Each row is a point on a landscape with many valleys, with its height.
From any point a ball rolls to the lowest of the 2 points nearest to it. It stops when none of these is lower. Distance is the straight distance between rows; heights are no part of it.
K_186 height 6.29: 11	0	6	-6	5	-11	6	6	-22	-18	-6	9	6	13	12	5	-10	-4	28	-9	15	-9	-1	14	-4	-3	-7	-10
K_859 height 5.21: -18	12	11	-9	-6	-7	1	15	17	11	-7	-30	5	-20	-5	-11	18	17	-11	-6	-12	-7	32	-32	9	-19	1	8
K_413 height 6.82: -9	-11	16	22	-8	5	10	-21	14	-11	6	-15	-4	6	-10	-3	8	0	-10	9	-21	2	2	-13	-21	9	2	11
K_154 height 4.06: 22	12	10	-19	6	-4	-6	-6	28	13	16	14	-4	-28	-3	-10	1	0	-6	7	40	0	-1	-6	-21	-3	26	-19
K_274 height 6.07: -4	-8	-4	12	-27	-4	13	-1	-21	-14	-13	0	-3	38	1	19	7	8	30	-4	-16	-3	-3	0	11	5	-17	31
K_406 height 6.58: -3	16	27	10	4	-1	8	-11	-8	-20	-12	-10	20	-9	-1	-11	5	-4	1	-2	-28	-7	2	0	-9	-9	-22	-19
K_698 height 5.82: -6	-9	1	11	-9	15	5	-29	-24	-18	-15	17	6	23	12	18	-4	-7	0	-12	-9	5	-19	18	19	-7	-7	3
K_756 height 6.83: 16	1	-38	-8	10	13	-24	13	5	2	2	-8	-22	12	-4	-1	-23	6	-1	2	16	14	5	12	6	-3	23	8
K_305 height 4.96: -1	2	12	-3	-4	-35	16	23	5	7	2	-1	-1	-16	1	-15	13	-1	4	9	-11	-14	23	-14	-8	12	-8	-8
K_992 height 5.52: -13	6	-7	5	-11	14	2	-34	-26	-14	-19	0	12	18	6	15	0	5	6	-9	-12	13	-11	22	29	-6	-11	6
K_998 height 6.69: 9	-10	-10	4	3	35	-18	-26	6	-25	8	-14	-11	11	-11	1	-9	5	-20	0	-2	11	-12	7	-7	-4	14	6
K_468 height 6.16: 0	1	-8	-2	-4	8	-7	-9	-3	-19	-3	-34	3	18	-15	-5	-11	19	25	-13	-7	-3	23	1	-5	-22	8	0
K_516 height 7.52: -19	2	11	9	-10	-2	8	-12	-13	4	-2	-7	15	-3	-3	3	21	1	-10	6	-39	2	-6	-3	6	15	-21	21
K_241 height 5.90: 12	-9	-17	2	0	-7	6	19	-15	-12	-3	-1	-9	31	-3	6	-14	4	23	-6	11	-2	16	7	-1	1	7	12
K_165 height 4.17: 17	2	-35	-3	5	14	-21	15	-17	-4	1	12	-19	4	13	-2	2	4	-12	4	-10	-6	-19	9	28	15	3	24
K_801 height 2.56: 3	4	-26	-11	4	14	-29	3	22	17	6	5	-18	-12	1	-5	-6	3	-13	3	22	9	-14	-4	11	-2	28	-7
K_92 height 4.92: -5	9	1	-1	5	-22	8	19	2	9	-4	3	-4	-20	8	-12	4	-1	2	7	-12	-9	7	-5	3	13	-11	-6
K_236 height 5.43: 16	15	-17	0	16	6	-22	16	-11	-2	-4	20	-23	-15	24	-16	6	3	-16	6	-21	-17	-6	-1	26	18	1	2
K_628 height 5.03: -9	-6	6	9	-9	5	8	-19	-13	-12	-13	-8	6	20	-1	10	-10	2	17	-6	-7	10	-2	11	5	-7	-5	-3
K_432 height 4.51: -1	-11	1	-4	-7	-5	24	-11	-22	-2	-9	13	12	17	6	23	-16	0	29	-11	29	6	-6	25	8	-7	-9	-14
K_181 height 6.00: 0	-6	4	19	-3	-9	2	7	7	0	13	-1	-10	-3	0	-2	5	-4	-4	16	-16	-6	-6	-17	-6	13	0	3
K_827 height 4.30: 4	8	10	-16	1	-14	-1	9	19	5	10	-10	-5	-13	1	-22	5	10	1	4	20	-10	36	-14	-21	-5	18	-10
K_266 height 4.11: 7	-2	6	-1	9	-13	5	17	-13	4	0	27	6	-7	14	7	-5	-17	-2	-2	-6	-8	-15	8	-3	1	-18	-21
K_805 height 5.64: -4	-13	-21	-7	-7	-17	21	22	-12	20	-4	7	0	18	-13	14	-10	-1	21	-3	25	0	15	14	14	6	-2	15
K_148 height 5.36: -16	-15	12	3	-15	-20	28	-1	4	7	3	-16	15	5	-13	4	4	-3	17	2	1	-5	20	-6	-13	2	-8	-1
K_718 height 5.42: 4	-5	-23	-4	2	-15	15	27	-23	16	-14	16	-4	24	-3	18	-16	-8	19	-6	21	1	-4	19	20	9	-8	9
K_669 height 5.59: -11	-9	27	13	-16	-19	28	-8	4	-4	3	-15	16	0	-10	-4	12	-7	9	2	-9	-10	15	-11	-21	3	-9	-14
K_231 height 6.51: 3	-1	-1	-9	8	-4	1	6	7	4	3	-7	4	-3	-2	-6	-12	5	3	0	13	8	4	7	-12	-5	7	-8
K_762 height 6.50: 14	-7	-4	-2	5	11	-4	-9	3	-17	10	-15	-6	23	-11	7	-24	7	10	-3	15	13	5	5	-21	-13	15	-6
K_905 height 4.73: 0	-5	-22	-6	8	-5	-3	20	2	22	-2	12	-12	-6	2	4	-12	-9	-4	7	10	8	-9	6	14	7	7	1
K_286 height 3.61: -15	5	-16	-20	0	-10	-6	23	15	23	-3	-20	-12	-10	-6	-6	5	17	-2	-5	22	3	43	-19	13	-23	22	16
K_525 height 5.37: -15	-2	-1	5	-18	9	3	-21	-12	-6	-6	-16	7	23	-10	11	4	10	14	-2	-17	7	3	5	9	-1	-5	21
K_63 height 5.98: -1	-14	-23	9	-10	14	-2	-6	-3	2	5	-5	-10	20	-10	13	-6	3	1	4	-3	16	-9	8	9	7	8	25
K_48 height 6.27: -2	-4	-24	1	1	17	-13	-7	2	-7	13	-13	-12	2	-9	-2	5	11	-13	4	-10	6	-12	4	13	6	7	24
K_35 height 3.13: 9	5	10	8	5	7	-12	-7	17	-2	4	15	-5	-21	2	-15	7	0	-20	9	-11	-4	-14	-10	-11	-2	-1	-18
K_442 height 6.52: -23	4	0	2	-1	9	2	-24	-6	9	-17	-4	24	5	-4	12	-6	-7	-6	-7	1	20	-9	15	8	-14	0	-6
K_460 height 3.07: 13	-19	-11	7	3	15	-9	-17	-21	-25	15	-1	-17	13	6	5	16	1	-10	-3	-25	-10	-24	-2	10	14	-5	24
K_405 height 5.65: 11	-10	-12	7	1	9	-11	2	-12	-23	0	-6	-13	23	1	2	-14	2	10	-7	-3	3	-1	6	1	0	6	15
K_663 height 4.81: -3	5	1	6	-4	-1	-4	-1	-27	-39	-18	5	3	20	22	-4	11	-1	16	-12	-25	-20	-13	6	12	5	-23	12
K_941 height 5.71: -1	-13	7	15	-1	-22	15	17	-5	1	5	5	-5	0	4	9	6	-10	10	7	-8	-4	-4	-7	-5	16	-12	1
K_382 height 4.19: -26	4	13	15	-2	1	7	-11	-2	18	-11	15	24	-11	-2	6	8	-18	-29	3	-22	1	-14	6	-3	-5	-18	-11
K_683 height 1.98: -18	10	15	-11	8	-13	8	9	14	13	-4	-2	16	-28	4	-11	5	-7	-11	-3	2	-2	4	-8	-3	-9	-15	-17
K_146 height 5.79: 20	-12	-14	0	8	8	-15	8	-19	-16	-1	23	-8	16	18	13	-15	-12	1	-4	9	-5	-28	13	-5	-4	3	-4
K_772 height 4.64: -18	5	-12	-1	-8	10	-2	-7	-18	16	-5	-11	13	6	-7	11	16	5	-1	-3	-18	13	-7	12	26	3	-20	29
K_345 height 7.33: 24	19	28	0	11	-3	4	-11	14	-21	6	0	7	-19	-7	-16	5	-7	-10	5	-6	-3	-3	-3	-35	-14	-6	-22
K_68 height 3.88: 26	7	9	-17	3	-4	-9	0	18	22	10	26	-12	-27	4	-12	5	-5	-3	12	27	-7	-7	-9	-10	7	34	-26
K_993 height 3.67: 33	13	8	-17	12	-8	-2	9	3	14	6	28	-13	-25	16	-13	-1	-7	-1	12	22	-12	-1	1	-10	10	20	-24
K_387 height 6.85: -5	-18	-6	22	-16	-8	12	12	4	21	11	6	-17	15	-6	14	10	0	10	18	-11	2	-8	-10	2	22	-3	30
K_13 height 7.44: 28	10	25	-8	9	-10	6	-9	16	-7	14	15	9	-24	-3	-10	0	-11	-8	11	12	-5	-4	2	-31	-10	0	-24
K_758 height 4.40: 0	-2	-20	-12	4	-5	-9	18	8	35	-3	29	-11	-19	9	-1	-3	-4	-10	5	12	-1	-16	4	19	8	11	-17
K_56 height 4.10: -30	9	-16	-5	1	9	-4	2	-4	22	-9	-7	14	-9	-3	3	11	1	-12	0	-14	11	-7	7	23	1	-12	22
K_89 height 7.65: 15	8	6	-18	9	-9	1	4	9	13	10	16	13	-21	3	5	-14	-6	-7	6	36	-3	1	14	-12	1	3	-17
K_419 height 2.57: -17	4	-2	-1	3	5	-10	8	32	21	6	-9	-21	-20	-5	3	10	11	-8	-1	19	7	12	-31	13	-6	26	11
K_188 height 6.74: -25	2	-16	-4	-3	16	-5	-15	-1	9	-6	-12	10	11	-11	10	-2	-7	-14	-3	0	18	-7	12	11	-10	6	17
K_778 height 6.17: 15	-4	14	13	4	18	-10	-18	-14	-48	3	-7	-4	13	6	-3	-1	0	0	-4	-15	-5	-10	-2	-15	-2	-6	0
K_474 height 6.30: 3	-17	19	18	-4	-2	10	-8	-9	-18	-1	13	2	16	6	17	-5	-15	6	0	-5	2	-14	-1	-16	4	-7	-15
K_312 height 7.20: 4	9	22	10	-4	12	0	-27	-21	-38	-16	1	14	15	12	3	0	5	14	-12	-22	-4	-9	9	0	-14	-18	-16
K_960 height 7.75: -15	2	4	8	-9	-7	11	7	-8	10	-7	4	9	-10	0	3	9	-4	-2	8	-30	-4	-9	0	12	8	-25	11
K_923 height 1.23: -22	5	3	-11	9	-10	5	13	21	24	-4	-3	7	-23	-1	-2	6	-3	-12	-5	18	6	5	-13	2	-8	-3	-6
K_65 height 4.57: -7	8	20	-8	3	-12	2	6	28	3	5	-16	-2	-21	-4	-18	13	7	-7	-1	17	-1	23	-26	-18	-11	7	-8
K_733 height 5.55: 16	-11	-17	4	4	4	-19	7	-21	-29	-9	15	-12	32	18	3	-12	-12	10	-8	3	-13	-24	10	-7	9	5	11
K_787 height 5.08: -21	-1	-10	5	-17	2	7	2	-17	22	-11	1	11	21	-10	19	8	3	8	3	-15	18	-5	11	21	9	-18	25
K_832 height 6.96: -24	4	-17	0	-3	23	-10	-12	13	5	5	-26	4	2	-7	3	10	5	-17	-3	-2	18	0	-5	11	-11	11	27
K_686 height 7.02: -9	10	20	10	-2	-11	2	4	20	-9	2	-19	8	-19	-3	-24	12	1	-10	4	-23	-9	13	-22	-17	-1	-12	-9
K_290 height 6.32: -12	0	2	-7	7	8	2	-10	1	3	-11	-10	17	4	-6	2	-10	-1	3	-6	8	8	0	12	-4	-13	-6	-17
K_701 height 5.15: 5	1	-26	-4	6	-6	1	24	-21	6	-14	11	-8	16	3	7	-15	-7	10	-3	2	6	-4	12	20	8	-8	12
K_97 height 7.19: 7	12	25	9	3	-7	-2	-4	28	-14	5	-6	-2	-19	-6	-23	11	1	-9	6	-12	-5	8	-15	-26	-5	-5	-18
K_502 height 5.05: 3	-3	-23	1	-2	-18	5	27	6	35	-3	21	-20	-3	3	3	-2	-6	2	13	9	-5	-5	-1	19	24	10	3
K_115 height 6.33: -9	4	22	15	-9	-14	15	0	-17	-11	-14	-2	17	0	5	1	9	-11	13	-4	-28	-9	-2	-1	2	2	-28	-14
K_170 height 7.06: -29	-9	18	24	-19	3	17	-15	12	7	5	-15	9	7	-12	3	20	2	-11	13	-19	4	-3	-21	-11	11	-2	23
K_112 height 4.23: 1	-1	8	-8	6	-9	19	0	-18	9	-4	19	25	0	4	17	-15	-9	18	-6	30	2	-6	28	7	-1	-17	-20
K_429 height 6.76: -10	9	4	3	6	27	-19	-13	30	-10	4	-29	-4	-14	-11	-12	12	8	-29	-7	5	12	6	-20	-2	-19	15	13
K_210 height 6.79: -4	14	16	-2	5	-10	0	5	3	-14	-3	-18	12	-12	-5	-17	1	3	5	-2	-22	-8	12	-4	-9	-8	-15	-12
K_665 height 7.29: -20	2	13	15	-11	6	9	-19	6	4	4	-16	14	-4	-7	-7	27	5	-21	2	-32	1	-3	-13	2	8	-10	22
K_649 height 6.48: 10	-18	28	19	-6	-5	15	-15	0	-19	12	4	2	10	-5	9	0	-10	9	8	4	3	-3	-5	-34	1	-4	-12
K_481 height 4.25: 21	5	4	-8	1	-26	10	22	-6	8	7	7	-4	-8	11	-10	-4	2	5	8	16	-13	28	3	-9	19	3	-6
K_275 height 6.97: -9	6	-22	-6	7	27	-23	-11	16	-7	8	-25	-6	-6	-7	-11	-1	8	-23	-6	8	17	4	-5	12	-17	15	15
K_447 height 7.09: -10	-16	-9	22	-11	5	5	4	12	28	14	14	-10	4	-2	16	15	-2	-8	18	-15	1	-24	-13	10	23	3	21
K_517 height 6.24: -21	-10	0	-4	-3	5	7	-9	15	18	0	-11	6	6	-8	15	-8	-8	-9	-4	23	17	-1	-4	-5	-15	9	0
K_167 height 6.66: 14	-2	-17	-10	13	3	-10	11	2	-4	5	-3	-6	7	1	-5	-19	1	4	2	7	11	7	11	-1	-5	10	-6
K_953 height 2.02: -18	1	-9	-11	1	-14	10	18	8	23	-5	-9	7	-9	-7	2	0	-1	2	-2	4	4	12	-4	6	-4	-4	3
K_403 height 6.15: 10	-15	-8	-13	8	4	-1	0	3	20	8	23	3	-2	-2	21	-20	-15	-2	0	24	12	-19	21	-5	-6	8	-17
K_446 height 6.04: -26	-18	-2	-3	-12	-7	21	-9	1	21	-4	-11	15	11	-13	23	-8	-4	10	-7	25	13	6	3	4	-6	3	4
K_124 height 6.39: -14	9	-3	-3	-6	7	-2	-9	-7	-11	-14	-27	17	5	-7	-4	-5	14	17	-17	-14	1	12	3	6	-20	-6	-6
K_699 height 3.11: -19	2	-1	0	-6	-2	-8	10	31	14	9	-12	-18	-14	-5	-5	20	17	-2	9	-1	-3	20	-40	8	3	18	22
K_921 height 5.91: 13	-10	-3	8	0	20	-14	-16	-19	-45	3	-13	-15	28	4	1	-8	11	9	-8	-12	-3	-7	3	0	1	0	19
K_134 height 4.33: 4	12	3	-6	13	20	-13	-11	-10	-12	-10	10	13	-5	4	3	-12	-6	-13	-6	-13	6	-15	21	4	-17	-13	-16
K_82 height 6.60: 25	-1	28	-1	0	-25	17	5	-8	-27	14	8	14	2	8	-1	5	-9	17	7	11	-15	17	-3	-30	7	-1	-11
K_346 height 4.72: 4	5	-29	4	3	0	-8	28	-19	7	-8	17	-14	4	7	7	0	0	-2	2	-11	-5	-13	12	24	16	-7	22
K_370 height 4.01: -3	13	-3	-23	2	-12	-7	20	14	14	-2	-17	-9	-13	3	-22	3	13	-1	-5	19	0	36	-16	-3	-10	22	-1
K_340 height 6.40: 17	-4	14	19	6	22	-8	-25	3	-35	11	-13	-5	1	-9	-10	8	1	-18	-2	-21	-3	-7	-5	-20	-2	-4	-2
K_412 height 6.42: 14	23	7	-10	12	8	-22	-4	22	-16	1	-12	-12	-19	3	-33	2	16	-14	4	-5	-2	7	-10	-19	-8	12	-12
K_569 height 2.42: 10	-18	3	22	-2	12	-5	-19	-5	-22	22	3	-13	5	3	-1	18	1	-15	5	-26	-10	-21	-8	-3	17	-2	14
K_945 height 4.89: -12	3	13	-6	-2	-15	4	18	21	14	1	-24	0	-22	-4	-11	14	15	-2	-9	12	-7	39	-34	-2	-23	10	5
K_128 height 5.93: -10	-5	-2	3	-13	23	-2	-30	3	-22	-2	-30	4	25	-18	1	-9	15	9	-10	-9	8	15	-2	-5	-17	12	9
K_10 height 3.66: -6	2	11	13	1	2	-1	-8	13	12	-1	20	9	-23	4	-4	13	-14	-29	3	-18	-4	-17	1	-6	-3	-11	-23
K_435 height 2.03: -25	5	-1	-6	3	1	-2	12	25	23	2	-10	-8	-21	1	9	5	4	-16	1	21	17	8	-23	15	-16	9	5
K_171 height 3.70: 3	-7	-1	8	-5	9	0	-7	-23	-19	2	1	-7	5	11	5	8	-5	-6	0	-25	-8	-14	1	8	12	-16	21
K_488 height 7.01: 5	7	18	9	2	21	-3	-40	-12	-32	-13	-1	16	14	-2	-1	-8	-1	-2	-7	-14	8	-11	16	-7	-16	-5	-14
K_463 height 4.53: 5	7	-2	-3	12	-14	-4	21	-3	13	-5	19	-2	-23	15	-7	-2	-8	-7	7	-11	-6	-8	3	5	4	-10	-15
K_453 height 6.62: -3	-13	19	26	-4	19	-2	-36	5	-21	2	-17	7	9	-11	-3	6	-1	-23	-3	-23	2	-5	-4	-14	1	3	3
K_897 height 3.33: 6	-4	-18	-20	8	1	-6	9	12	16	7	-4	-4	3	-8	5	-19	3	-1	-3	40	9	10	10	2	-3	21	-2
K_26 height 7.34: -9	-18	-6	21	-9	-2	11	7	7	27	5	27	-2	-7	5	14	7	-15	-15	11	-16	-4	-27	-2	9	15	-8	0
K_782 height 6.84: -3	11	1	4	4	29	-10	-38	-17	-31	-11	-16	13	5	-2	-5	-5	10	-5	-16	-18	8	-3	19	11	-16	-8	-8
K_929 height 4.47: 7	13	-23	7	-2	1	-12	25	-6	22	1	15	-27	-3	8	-8	24	13	-2	12	-18	-7	-4	-9	28	34	-1	28
K_963 height 2.96: -4	9	-23	-14	5	13	-34	9	16	27	-3	17	-24	-21	0	-14	3	0	-10	2	12	2	-5	-9	25	10	34	-6
K_341 height 3.38: -10	11	-31	-12	5	12	-24	13	14	24	-1	11	-21	-16	3	-8	7	5	-13	8	4	2	-7	-2	29	14	13	8
K_173 height 6.23: 13	-5	8	15	2	-14	4	12	8	-15	8	-1	-13	-2	8	-12	4	6	3	11	-13	-10	11	-16	-18	13	2	-5
K_466 height 5.85: -1	2	32	3	0	-15	22	-6	4	-1	5	-3	24	-8	-5	0	0	-12	7	2	5	-3	8	2	-21	-3	-15	-24
K_315 height 3.96: 1	13	-33	-3	-2	5	-14	21	4	24	1	7	-20	-4	3	-6	10	11	-4	15	-7	2	1	-7	32	22	6	24
K_494 height 7.56: -16	-9	-1	12	-5	-8	12	10	-10	19	-5	23	6	-9	7	15	6	-16	-11	7	-22	-3	-20	2	13	10	-23	5
K_42 height 3.65: 18	-10	-24	5	4	15	-18	-1	-21	-21	7	8	-19	9	11	0	3	0	-13	-3	-12	-11	-21	4	17	11	1	25
K_866 height 6.43: 24	4	22	8	3	-21	6	5	-1	-24	13	-1	-3	0	7	-14	10	0	8	8	-6	-13	20	-14	-31	7	5	-12
K_433 height 5.99: 12	-13	-9	-3	7	5	-3	6	-10	6	-1	21	-4	5	10	16	-19	-11	-2	-2	12	4	-18	17	-2	-6	0	-12
K_695 height 5.70: -10	-8	-3	7	-14	14	3	-17	3	-13	7	-26	-4	20	-18	2	0	12	0	-3	-18	5	10	-1	-8	-4	3	18
K_297 height 5.78: -9	-7	0	8	-27	-13	26	7	-18	7	-14	-2	4	35	-5	19	7	9	37	-6	-10	-3	8	2	15	1	-19	20
K_436 height 6.59: -3	13	5	-5	8	12	-19	-3	29	-11	0	-19	-10	-16	-8	-23	9	11	-18	-4	1	1	10	-15	-10	-12	12	-3
K_137 height 5.76: 19	26	-10	-9	18	7	-26	16	-15	-19	-8	8	-15	-15	25	-23	1	4	-17	-1	-24	-14	-3	7	14	4	-4	-1
K_925 height 4.77: -8	-5	7	4	-9	-1	21	-26	-15	-7	-16	3	16	23	4	16	-12	8	24	-10	9	14	-1	16	6	-13	-4	-16
K_81 height 6.31: 15	-11	-7	-7	8	8	-8	-4	17	13	13	10	-5	-7	-5	5	-12	-2	-9	9	22	10	-16	7	-14	-6	17	-18
K_457 height 3.73: 23	7	19	-7	16	-18	3	13	-11	-10	7	23	7	-12	15	1	1	-17	4	3	-3	-13	-11	2	-18	0	-12	-21
K_94 height 4.93: -5	-18	16	0	-12	-7	18	-14	14	-2	12	-22	15	10	-18	5	-4	8	15	-8	26	-5	29	-6	-25	-8	9	-2
K_892 height 4.74: 9	11	29	-4	2	-3	11	-19	17	-8	10	-12	21	-7	-17	-7	0	-3	2	-7	23	1	11	-2	-32	-22	1	-16
K_977 height 3.64: 14	-2	-12	-16	8	-13	8	15	-2	17	5	1	5	1	-1	3	-21	2	8	-2	37	0	17	18	-1	6	9	-8
K_40 height 6.41: -9	-10	-6	1	3	11	-3	-8	21	10	6	-4	-1	-7	-8	7	-10	-5	-19	4	21	14	-10	-1	-11	-9	14	-6
K_770 height 3.39: -30	14	-3	-9	1	5	-1	9	8	16	-13	-12	19	-22	2	-1	4	-5	-15	-9	-10	12	0	-4	14	-14	-11	3
K_902 height 3.89: 19	9	5	-6	18	7	-18	4	-7	-20	0	15	-2	-7	11	-3	-11	-5	-7	-2	-11	-3	-14	11	-9	-9	-5	-15
K_73 height 4.58: 5	-1	8	-2	-7	-34	21	27	-8	11	3	3	5	-4	4	-8	1	-5	14	3	7	-23	32	1	-1	20	-8	-3
K_140 height 6.65: 6	-1	-2	1	7	23	-13	-17	8	-16	2	-10	-1	5	-10	1	-15	3	-5	0	4	9	-7	7	-17	-14	8	-7
K_23 height 6.44: 15	-6	23	1	-2	-20	20	-4	-15	-24	7	5	11	12	9	5	-4	-7	30	-6	13	-15	10	6	-21	1	-9	-11
K_317 height 5.38: 6	-2	-6	7	1	-25	13	31	-9	17	-3	16	-16	4	7	1	3	-7	10	8	-2	-8	0	-7	9	23	-5	7
K_184 height 4.12: 11	-3	-11	-14	4	-2	-17	6	17	34	3	34	-14	-26	5	-6	3	-3	-11	7	20	-3	-15	-3	6	6	24	-28
K_982 height 1.74: 15	-20	8	25	-6	18	-7	-19	4	-15	16	8	-9	9	1	9	3	-5	-18	6	-15	-4	-25	-8	-11	11	6	0
K_3 height 4.98: 13	5	-21	8	2	1	-14	15	-10	11	2	26	-21	-9	17	-6	21	5	-13	6	-24	-19	-18	-8	29	28	-5	17
K_595 height 6.28: 22	30	5	-14	17	6	-22	6	8	-8	0	3	-18	-21	10	-31	0	9	-6	7	-11	-4	7	-4	-11	1	13	-17
K_364 height 3.74: 3	11	-7	-4	-1	14	-29	-1	17	8	6	1	-30	-10	1	-24	11	12	-4	11	-8	-7	3	-24	14	25	31	8
K_415 height 5.14: -5	-23	11	6	-17	-13	23	-4	2	-3	9	-14	5	17	-16	11	-8	3	24	-3	9	-4	24	-6	-16	2	5	2
K_15 height 3.00: 7	4	-35	-23	11	3	-19	16	13	23	0	3	-15	-5	4	-3	-13	3	-4	3	38	13	4	9	11	-5	29	-4
K_362 height 4.75: -8	8	-2	-1	8	12	-7	-8	-22	-8	-16	3	13	-3	8	0	-6	-3	-2	-10	-21	1	-8	20	18	-8	-20	-7
K_160 height 6.01: -7	-4	13	5	-5	-28	22	20	-17	0	-7	4	11	-3	4	3	1	-11	15	0	-11	-13	6	3	3	8	-26	-7
K_365 height 6.61: 1	-15	-11	13	-19	-9	10	16	-10	3	5	9	-16	32	-5	18	6	5	19	8	-8	3	-9	-7	-1	17	-8	39
K_535 height 3.55: 24	13	8	-4	18	1	-13	4	3	-6	7	22	-2	-19	9	-9	0	-3	-13	7	-10	-5	-17	1	-13	-8	-1	-25
K_285 height 2.75: -26	20	8	-17	11	0	0	6	3	14	-18	-12	31	-25	0	-1	3	-8	-12	-13	5	4	3	-1	8	-22	-15	-15
K_64 height 4.26: 8	6	13	-16	9	1	-2	-3	24	6	10	-1	5	-21	-7	-8	-2	2	-9	0	40	6	6	-5	-21	-11	12	-10
K_882 height 5.17: -10	12	-4	3	-6	14	2	-19	-32	-18	-24	-1	16	9	10	1	3	4	7	-13	-25	0	-10	20	32	-5	-23	0
K_712 height 3.94: 26	4	5	-9	10	-15	2	10	6	7	9	8	-11	-9	13	-11	-3	1	-1	11	14	-4	9	-3	-12	13	13	-17
K_458 height 6.08: 16	30	-6	-12	16	6	-25	13	-5	-4	-13	2	-24	-21	25	-33	1	10	-7	4	-20	-6	12	-3	5	7	6	-12
K_443 height 7.37: 4	7	19	-1	4	2	8	-16	-18	-22	-10	14	18	6	8	6	-8	-5	17	-11	-4	-1	-12	16	-2	-16	-17	-27
K_4 height 7.55: 17	4	20	-10	10	-10	12	-4	1	1	13	19	17	-17	-3	6	-9	-14	0	5	21	-7	-5	14	-24	-8	-3	-17
K_18 height 3.18: -20	0	-8	-17	-2	-16	7	27	15	33	0	-7	-7	-15	-4	3	3	10	-4	-4	32	4	32	-16	14	-7	16	14
K_954 height 4.71: -5	-12	18	-3	-6	0	16	-10	17	7	14	-14	13	6	-13	5	-7	-3	-2	-4	38	6	12	-2	-26	-8	9	-7
K_681 height 3.35: 31	9	5	-16	16	-11	-6	14	-8	3	3	32	-2	-18	18	-2	-6	-14	-4	6	6	-13	-12	9	-12	-1	6	-22
K_983 height 5.84: -15	-16	-10	-5	-18	-14	30	2	-8	24	-5	-2	13	18	-17	17	-9	5	29	-7	24	3	19	15	12	-4	-6	6
K_359 height 6.22: 4	-24	-16	5	-8	1	5	1	5	4	9	-5	-11	23	-11	18	-20	1	11	-1	17	14	-4	6	-4	2	13	11
K_483 height 6.49: 10	-8	-15	-3	8	25	-12	-23	-9	-24	14	-19	-8	4	-10	-5	1	7	-17	-4	-16	6	-9	8	9	4	4	18
K_7 height 6.09: -5	-18	13	13	-13	3	11	-22	-17	-19	-13	19	3	31	13	18	-3	-14	9	-7	-3	3	-20	4	0	1	-12	-1
K_814 height 4.83: 1	6	18	-8	6	-8	2	-2	20	-8	8	-15	14	-11	-11	-13	2	5	-1	-5	12	-1	16	-12	-24	-15	-2	-13
K_969 height 5.26: 6	-3	-13	4	0	-1	-11	9	-23	-28	-13	10	-8	24	17	1	-4	-4	16	-9	-10	-14	-15	7	5	9	-12	17
K_903 height 6.34: 4	-13	-15	9	-18	-5	4	14	-21	-13	-8	0	-16	46	-3	13	2	8	26	-1	-6	-8	-1	-1	3	10	-5	37
K_197 height 4.65: -29	2	13	1	-3	-12	16	-3	-5	23	-15	6	29	-10	-2	6	3	-17	-11	-5	-8	9	-6	5	7	-6	-17	-14
K_303 height 2.70: -16	-1	-17	-18	-5	-19	11	25	5	31	1	-14	2	-1	-6	-4	-2	5	9	-5	22	-2	30	-2	13	-6	8	12
K_937 height 5.49: -21	-5	-2	10	-28	-9	23	-8	-12	19	-15	-7	13	26	-11	23	8	7	25	-2	-11	12	6	5	11	0	-13	16
K_72 height 4.28: -1	3	6	11	-5	0	-3	1	-27	-27	-7	-9	-1	7	10	-5	16	-1	6	-5	-35	-15	-6	-2	11	13	-25	21
K_45 height 6.10: 0	6	16	-3	11	-5	6	-1	-3	1	-5	4	20	-13	-1	-1	-3	-7	1	-1	-5	2	-7	11	-9	-9	-15	-23
K_658 height 4.50: 0	3	22	-9	1	3	7	-12	26	1	12	-15	18	-9	-12	2	-4	-1	-8	-8	44	7	13	-9	-27	-23	11	-6
K_428 height 6.63: -10	8	3	3	5	22	-12	-24	-8	-14	-8	-27	14	6	-8	-5	-5	6	-2	-10	-13	9	0	8	4	-12	-3	4
K_41 height 3.60: -6	7	-4	5	-4	7	-16	1	29	4	11	-10	-22	-7	-3	-15	17	15	-5	11	-11	-8	12	-32	7	19	19	22
K_586 height 6.36: 4	-24	1	3	-3	8	8	-16	3	-2	11	-4	-5	23	-11	19	-20	-3	9	2	25	17	-3	11	-17	-2	14	-4
K_979 height 3.95: 7	-5	6	-9	-1	-10	15	-2	-5	8	9	11	12	0	-5	15	-21	-4	16	-1	36	0	7	20	-5	4	-4	-12
K_566 height 6.11: 7	-4	-12	-7	4	-4	7	8	-17	-9	-6	-3	2	19	-1	5	-20	4	30	-12	16	3	11	20	8	-9	-4	-5
K_838 height 3.36: 2	9	-11	-13	0	23	-42	-4	18	21	4	12	-26	-21	-4	-18	15	2	-9	7	-3	-6	-5	-22	31	28	35	1

For each start below, name the point where the ball stops.
K_365 => K_923
K_960 => K_405
K_7 => K_35
K_814 => K_923
K_945 => K_923

Call two points neighbours if one is among the 2 nearest of the other. Go from one point of each pair to the other, from neighbour to neighbour, staying as low as possible. Name the highest point that can't be avoided.
K_923 and K_801 => K_364
K_681 and K_801 => K_814
K_405 and K_982 => K_340
